Points on a hilly landscape, in no order, each with its height.
A ball rolls from a point to the lowest of its 4 nearest points, and stops where none of them is lower. Distance is the straight distance between rows; heights are no part of it.
q705: [167 138 100 138 129 143 151  99 124 212 165 150 146 171]  h=69.6
q78: [ 88 161  96 183 101 144 180  89 111  94 141 108  95 126]  h=46.6
q456: [ 75 127 134 130  88 115 158 148 121  71 129  99 118 101]  h=67.3
q680: [105 155  75 166 114 156 171  70 127 122 136 115 104 126]  h=54.0
q157: [125 114 126 115  93 102 159 198 119  79 130  76  86  67]  h=73.8
q235: [190  95 151  91 164  97 105 135 117 198 147 156 138 153]  h=40.7
q542: [111  89 131 118 113 128 103 205 121  93 127 105 140 113]  h=47.6
q310: [ 60 177 175 146  98 163 130 101 151  53 117 158 139 121]  h=16.6
q12: [131 144 172 123 147 132 124  81 171 102  99 144 136 150]  h=59.8
q558: [124 112  97 123 112 107 147 192  88 115 136 105  90  90]  h=69.4
q911: [ 45 180 157 163  74 167 147  92 137  61 120 149 124 116]  h=25.1
q772: [ 94  93 157 133 106 126 108 188 130  69 133  96 157 122]  h=41.5
q971: [135 104 114 110 156 124  81 191 127 125 125 125 131 121]  h=48.6
q405: [117 139 150 122 157 121 112 115 160 101 104 129 136 151]  h=37.5
q989: [148  78 160 128 171 123  70 194 132  86 123 109 132 150]  h=37.4
q670: [ 74 162 168 149 118 153 123 102 170  64 116 155 131 139]  h=8.8
q234: [164 122 170  94 160 115 129 101 136 151 124 144 140 162]  h=40.0
q955: [108 138  93 120 144 127 116 151 114 130 118 116 121 114]  h=24.0
q625: [176  73 152 100 180 121  75 174 139 118 125 125 134 137]  h=30.4
q299: [152 137 181 117 146 129 146  77 144 145 110 150 140 169]  h=54.5
q703: [ 66 177 156 157 112 153 134  92 152  78 109 154 134 129]  h=20.4
q846: [112 166  97 166 104 167 159  52 146 120 121 128 129 130]  h=58.1
q168: [181 125 120 115 147 109 117 126 115 207 148 139 142 135]  h=35.7
q735: [126  74 175 135 118 124  83 217 119  66 118  72 157 113]  h=45.3
q505: [111  78 132 107  96 126 120 202 125  63 131  70 122  85]  h=53.6
q422: [160 156 145 127 142 129 143  87 133 168 123 137 146 161]  h=68.7
q366: [ 73 152 128 158  79 119 181 120 118  72 141 103  93  96]  h=73.7
q461: [ 92 140  96 136 120 125 137 136 110 116 128 119 112 119]  h=38.5
q233: [160 127  92 115 146 122 109 128 104 176 140 118 124 102]  h=10.1
q658: [161 141 102 124 137 132 129 108 119 185 139 115 141 124]  h=17.5
q968: [147 138  89 133 129 154 138  89 125 161 137 112 137 125]  h=24.7
q808: [100 146 123 143  92 105 183 156 109  80 142  82  87  82]  h=65.7
q318: [196  83 116 104 147  83  77 162 122 217 139 147 134 101]  h=33.2
q947: [176 139 133 139 146 138 148  90 125 200 136 162 143 187]  h=70.4
q996: [156 141  65 128 103 163 188  72 151 186 160 143 147 155]  h=66.3
q2: [193  53 164  79 169  99  88 143 117 174 140 170 141 160]  h=43.6
q219: [141  84  89 112 108 101 116 206  87 129 133 124  86  90]  h=69.2
q298: [118  98 109 110 118 111 121 208  99 111 126 114 110 105]  h=62.4
q35: [101 138 156 132 142 129 107 126 161  80 116 140 134 146]  h=24.9
q330: [ 90 115 166 136 131 132 104 159 150  61 125 118 152 142]  h=34.2
q74: [183  98 133  90 161 106  79 161 135 174 139 143 131 116]  h=10.3
q908: [ 67 132 161 135  93 132 128 144 142  51 129 124 145 126]  h=40.4
q803: [ 67 152 129 145  97 136 143 118 125  78 117 120 121 115]  h=56.8
q524: [140 164 122 151 121 152 150  63 147 153 123 127 148 141]  h=43.3
q778: [135 153 180 147 130 149 162  48 154 138  97 164 146 152]  h=17.2
q367: [129 165 130 137 140 138 128  83 148 131 114 124 134 134]  h=73.3
q105: [151 106  74 117 143 117  92 163  94 167 136 125 105  89]  h=10.5
q951: [ 89 123 123 116 134 119 109 168 132  98 123 123 133 132]  h=11.2
q438: [189 112 129 102 150 100 103 139 125 204 144 142 134 117]  h=30.3
q296: [ 87 187 152 166 118 167 139  63 160  96 105 146 130 124]  h=39.0
q899: [162 135 137 149 161 148 168  52 121 182 111 193 143 210]  h=86.2
q63: [171  91 163  83 161 112 122 108 114 167 132 164 138 172]  h=42.9
q6: [ 76 161 136 145 117 138 129 107 146  87 107 136 133 129]  h=40.6
q771: [165 153 118 163 123 157 173  70 146 194 143 159 155 182]  h=63.0
q25: [183  95  80 121 131 107  99 136 113 228 158 135 132 101]  h=14.0
q960: [159 113 152  97 172 115  99 135 153 123 118 133 133 149]  h=35.5
q891: [144 153 129 113 154 126 113 115 141 146 119 126 134 135]  h=48.8
q520: [167 125 164 107 151 124 140  94 119 177 127 166 143 182]  h=49.7
q101: [183  89  86 108 136 100  71 161 114 207 137 138 121  80]  h=17.6
q722: [129 130  70 132 138 132 128 132  99 153 140 111 102 113]  h=13.3
q372: [165 113  85 115 147 116  98 147 106 186 143 120 121  99]  h=7.1
q264: [ 93 160 104 142 123 137 137 104 125 110 116 123 127 134]  h=61.0
q48: [ 66 174 121 178  78 155 176  72 119  74 135 131  97 116]  h=37.0
q428: [ 95 107 122 122  97 107 156 175 112  89 124  94 104  96]  h=67.5
q744: [140 127 111 107 159 125  98 156 124 138 124 117 131 117]  h=35.6
q676: [ 89 131 115 133  97 112 157 153 100  93 127 101  96 106]  h=54.8
q861: [128  70 122 101  90 110 121 217 105  77 132  81 106  80]  h=59.5
q719: [ 90 148 116 129 128 131 125 123 133 112 117 119 133 128]  h=51.7
q967: [143 159 156 157 123 154 174  45 151 162 116 164 151 169]  h=54.1

For each start below, name the point where the ball stops.
q461 | q372
q719 | q372
q908 | q951
q772 | q951
q298 | q951
q911 | q670
q658 | q372
q6 | q670
